Points on a hilly landscape, in no order, each with its height.
A climber steps from a point to the highest of its 2 nearest points, and stops where none of them is higher. Distance is the straight distance between rows; heights are no part of it.
z283: [111 134 128  54 175 124  78 118 205 148  94 133 108 122  53 143 141  48
 142 136 182]  h=339
z557: [102 164 132 133 234 154 150 108 135 125 147 146 115 130 179 138  97  98
 132 122 109]  h=236
z173: [173 111  81 112  76 117 125 143 107 138 146 138 112 100 103  82 127 159
 118 130 142]  h=385
z429: [ 81 134 139 106 105 111 178 128 128 106  97 168  90 114 124 142 141 142
  88 148 119]  h=100
z589: [102 141  57 164 110 117 128 130 118 109 131 131  98 112 173 111  53 151
 107 142 151]  h=365
z559: [164  80 136 105 135 133  93  87 141 194 141 153 100 110 138 124 156 122
 119 108  84]  h=10
z993: [148 135 153 151 108  94 159 169  91 110 163  91 160 126 159 118 151 107
 118 102 131]  h=623
z296: [148 117 106 187  88 158 115 100 115 126 143 104 162 142 112  87 110 103
 144 122  66]  h=453
z230: [184 136 132 150 129 142 138 113 114 156 112 120 167 147 132  84 150 149
 118 180 157]  h=654
z913: [121 141 160  68 130 134 140 126 197  84  74 141 116 109  89 107 171  68
 144 106 137]  h=426
z817: [ 98 159 114  59 135 138 118 169 171  78  90 129 155 137 146 163  98 100
  91  75 125]  h=500
z960: [135 134 170 132 161 183 175 101 107 120  86 181 139 101 124 164 118  60
 162 134 102]  h=427
z361: [ 72 178 119 116 128 114 159  87  66 121 100  95 122 142 101 154 127 125
 138 110 146]  h=404
z106: [161 119 118 170 152 155 155 121 123 132  96 170 165 123 123 100 158 123
 128 176  90]  h=571
z999: [176  68  75 178  64 128 103 168 162 101 153 101 135 101 111 124 139 197
 162 170 103]  h=494
z921: [207 141 133 177 129 146 128  85  64  86 187 113 111 139 116 171 114 105
 121  90 103]  h=370
z742: [125 101 120 134  69 111 136 150 139 145 126 113 156 161 137 120 135 191
 119 225 134]  h=145
z605: [179 152 155  97 120 127  92 123 128 166 185 135 126  90 151 137 115 170
 121 122 153]  h=491
z325: [160  80 112 136  81 135 114 137 150 119 116  67 182 166 141 121 171 177
 118 157 111]  h=168
z299: [109 125 153 144 134 116 158 157 109  81 137 113 161 136 132  89 117 154
  98 101 146]  h=576
z32: [182 138  92 171 118 138 116 107  99 134 126  85 150  92 127 135  90 141
 100 115 132]  h=382
z907: [139 157 181 123 185 144 111 167 107 121 105 171  97  93  86 129 138 137
 132 117 160]  h=668
z19: [128 136 143 144 185 135 178 113 159 107  92 178 143  85 114 128 151  91
 136 161 113]  h=492
z761: [102 127 116 106 119 131 147 140  86 168 121 164 122 154 110 128 105  66
 135 150 154]  h=369
z188: [ 57  91  98 122 129 115 122 151 128 141 134 168  98 143 163  97 138 166
 162 141 113]  h=170
z788: [152 103 122 178  62 135  94 125 173 177 129  96  88 126 171  97 102 145
 133 157  85]  h=613
z491: [ 86 158 107 134  69 108 130  96  91 125 120  98 138 167 140 117 125 144
 149  98 121]  h=431
z54: [112 104 107  85 162 102 140 141 144 124  82 100 120 127  78 131 153 152
  71 113 124]  h=53
z427: [105 118 178 115 191 133 135 123 132  96 129 178  90 181 108 137 150  81
 117 116 163]  h=499
z287: [102 107 142  87 151 109 156  95 162 112  78 128 145 136 109 120 191  92
 156 131 152]  h=485
z805: [152  83  57 165 119 110 104 169 151 145 137 100 159  80 154 119 120 174
 176 164 129]  h=563
z443: [113 156 114 108 142 121 153 109  91  84 168 130 118 147 169 158  89 108
 117  64 121]  h=293
z858: [170 149 120 117 157 131 108 137  87 131 115 151  99  65 113 126 120 123
 145  85 182]  h=592
z155: [168 177 142 143 129 162 141  68 112 102  50 154  90 117 125 115 104 112
 121 134 153]  h=450
z70: [ 99 133 129 111  87 126 150 131 125 163 120 155 156 121 111 130 138 156
 124 188 108]  h=125
z587: [ 99 137  32 145 114 105 133  97 104 110 146 126 130 159 137 121  96 130
 126 111 129]  h=398
z758: [155 100 122 157 103 101  85 123 152 165 196  51 146 159 127 162 161 135
 112 131 110]  h=214
z952: [117  56 109 137  57 103 125 150 173 151 195 131 114 136 114 102 137 168
 105 151  71]  h=87
z875: [148 166 159 220 112 148 126  98  95 122 160 119 111 115 150 153 166 116
 174 131  76]  h=574
z357: [149  99  60 154  79 139 124 139 127 109 150 155 143 120  92  97 139 190
 132 148  98]  h=436
z990: [135  76 121 138  79 132  66 107 171 147 168  61 183 171 134 104 148 151
 140 130  87]  h=190
z726: [171 140 126 204  49 134 128 168 164 144 165  65 119 148 131 125 153  95
 140 140  91]  h=437
z936: [ 68 128 127 112 140 135  90 130 165 115  85 179  74 133 144 110 128 148
 164 114 134]  h=209
z697: [ 94 179 142 107 204 158 142 108 155  99 132 126 152 156 150 112  95  90
 153 127 167]  h=257
z31: [124 112 157 135 119 143 138 153 105 102 110 153 192 123 177 185  82  84
 141 130 133]  h=428
z903: [102 142 116  98 194 114 136 166 136  60 110 181 151 116 103 180 154  79
 138  97 171]  h=415
z696: [150 148 158 146  94 140  92 123 115 182 193  89 127 102 105 137 132 190
 145 120 105]  h=440
z472: [145 117 123 102 133 133 158 158 177 122  73 144 126  92  88  87 120 155
 122 179 157]  h=299
z579: [111 147 125 127 121 125 139 130  78 187 148 105 150 185 136 131  95 100
 106 154 144]  h=337
z335: [117  61 160 159  89 130  86 127 142 164 147 113  91 110 135 102  81 178
 112 157 114]  h=717
z381: [115 116 128  86 112 116 113 126 139 137 122 145 124  49 131 116  91 128
 162  81 167]  h=524
z83: [ 69 152 168  82 169 127 129  87 164  82 120 140 155  82  79 169 106  77
 173 138 178]  h=598
z437: [109 150 146  85 165 138 132  98 168 127 132 146 148 141 115  91 120 142
 122 149 171]  h=276
z482: [ 96 119 151 100 131 110 147 150 143  75  98 111 160 154 158 128 117 113
 107  79 128]  h=539
z600: [183 133 110 120 148 137 106 118 108 145 158 122 106 163 158 103 128 110
  99  71 113]  h=283
z864: [100 140 122 139 172  90 148 134 147 152 101 124 103 113 167 135 120 154
 117 174 161]  h=278
z221: [ 90 150 137 177 121 124 151 135  78 132 134 152 111 120 155 148 131 134
 169 122  93]  h=489
z976: [139 115 184 110 118 156 144 112 123 140 101 171 158 108 162 194 127  78
 124 145 109]  h=391
z616: [182 100  93  80 108 135 138 131 165 125 107 156 100  91  95  61 119 188
 111 143 128]  h=338
z598: [165 108  92 182  48 148 109 145 145 167 127 104 123 171 124  82 125 112
 129 132  77]  h=518
z75: [ 73  78 112 150 131  82 117 176 115 123 153 130 119 156 140 115 178 159
 131 103 110]  h=141
z770: [115 121  95 169 131 108  59 113 113 155 184  93 115 175 142 158 170 124
 148 105 117]  h=243
z152: [118 158 115 114 156 145 126 173 197 106  48 152 107 116  91 112 118 126
 150 203 182]  h=267
z895: [183 163 194 124 128 133 146 135  95 147 172 117 134 121 180 118 152 135
 114 110 126]  h=556
z232: [170 126 149 189  89 152 145  96  85 122 184  96 154 161 120 151 116  82
 111 110  74]  h=407
z806: [ 71 145 140  91 181 109 163 135 123 134  93 109 155  95  99 173 177 103
 144 134 147]  h=536
z880: [107 146 137 138 147 132 150 127 122 169 118  99 117 150 170 125 112 135
  76 155 111]  h=309
z398: [105  58 127 148 102  94  89 158 137 143 191  99  90 166 111  95 161 192
 140 134 102]  h=116
z45: [156 118 137 127 108 132 139  85 131 103  46 115 133 117 133  78 107 129
 141 105 154]  h=520
z379: [118  80 102 126 122 126 105 152 137 152  94  93 113  93 137 100  86 188
 142 158 140]  h=636
z637: [ 79 133 164  82 180 131 124 109 167 127  86  86 173  89  81 144 126 142
 159 122 160]  h=570
z200: [ 70 173 104 103 209 138 151 114 134 118 107 168 105 127 153 167 144  93
 164 108 117]  h=210
z973: [102 132 169 104 148 126 133 118 115 102 165 157 179 107 112 158 116  99
 142 115 188]  h=628
z839: [109 147 121 164 143 118  99 102  92 108 179 101  96 178 184 169 112 128
 129  85 107]  h=271
z584: [117 149 116  71 146 154 148 160 136 122 134 137 201 120 169 190  98 101
 116 101 118]  h=462
z468: [128 137 130 114 127 139 134 154  78 165 115 166 116 128 141 149 125 106
 145  95 103]  h=425
z857: [141 123 103 121 149 114 138 121 120 113 123 158  96  95 106 156 147 160
  61 105 111]  h=74
z65: [ 99 156 133 110 177 107 155 101 145 107  94 102  73 115  83 100 135 179
  95 116 150]  h=38
z909: [116 172 137  61 156 132 126 141 173 128  64 119 112 131  78 159 158  58
 112 119 141]  h=376
z645: [129  86 159 106  82 123 116 116 161 171 166 171 101 149 144 100 155 156
 111 135  85]  h=52
z114: [ 85 143 104 105 171 116 108 139 182 121  69 138  68 111 131 124 110 136
 119 154 179]  h=248
z306: [131 158 142 105 119 121 135  89 137  82 117 124 110 110 138 101  76 108
 158  83 180]  h=588
z778: [134 150 117 224  71 119 115 171 117 141 154  77 115 179 186 142 159 115
 143 157 105]  h=374
z136: [127 100 167 118 113 116 121 139 136 153 164  67 133  96 101 123 136 213
  95 122  98]  h=403
z405: [157 117 152 116 123 136 162 151 111 124 135  86 155 109  88  75 158 229
 124 142 106]  h=375
z269: [173 143  93 177  99 131 122 158  73 157 144  54 172 125 133 166 102 110
 120 134 112]  h=349
z368: [191 144  84 144 163 150 136 117  71 102 159 153  97 132 144 144  93 115
 132  68 103]  h=329
z514: [133 167 127 138 126 126 148  59  68 124 109 148  93 112 106 148 108 115
 129 121 141]  h=399
z773: [134 105 130 193  86 104 127 131 118 159 171 145 125 163 170 118 157 116
 159 173 103]  h=313
z57: [120 113 179 113 145 117 119 123  86 116 170 168 121 182 133 158 156 103
  77 107 128]  h=543
z40: [191 165 119 117 135 162 129 147 113 127 113 125 177  99 158 155  89 121
  93 119 123]  h=422
z12: [121 134 148  68 181 139 102 111 181 158 124 166 109 155  79  87 143  77
 141 145 162]  h=305
z924: [133 103 142  95 155 118 110 165 128  99 103 186 130 162  87 130 161  79
 118 122 174]  h=456
z89: [138 109 176 126  85 127 126 139  75 116 178 155 149 150 115 160 117 120
 106 123 170]  h=586

For each start below, name the point where the climber stops.
z200 => z973
z557 => z973
z32 => z993
z976 => z993
z472 => z335
z75 => z875
z65 => z875
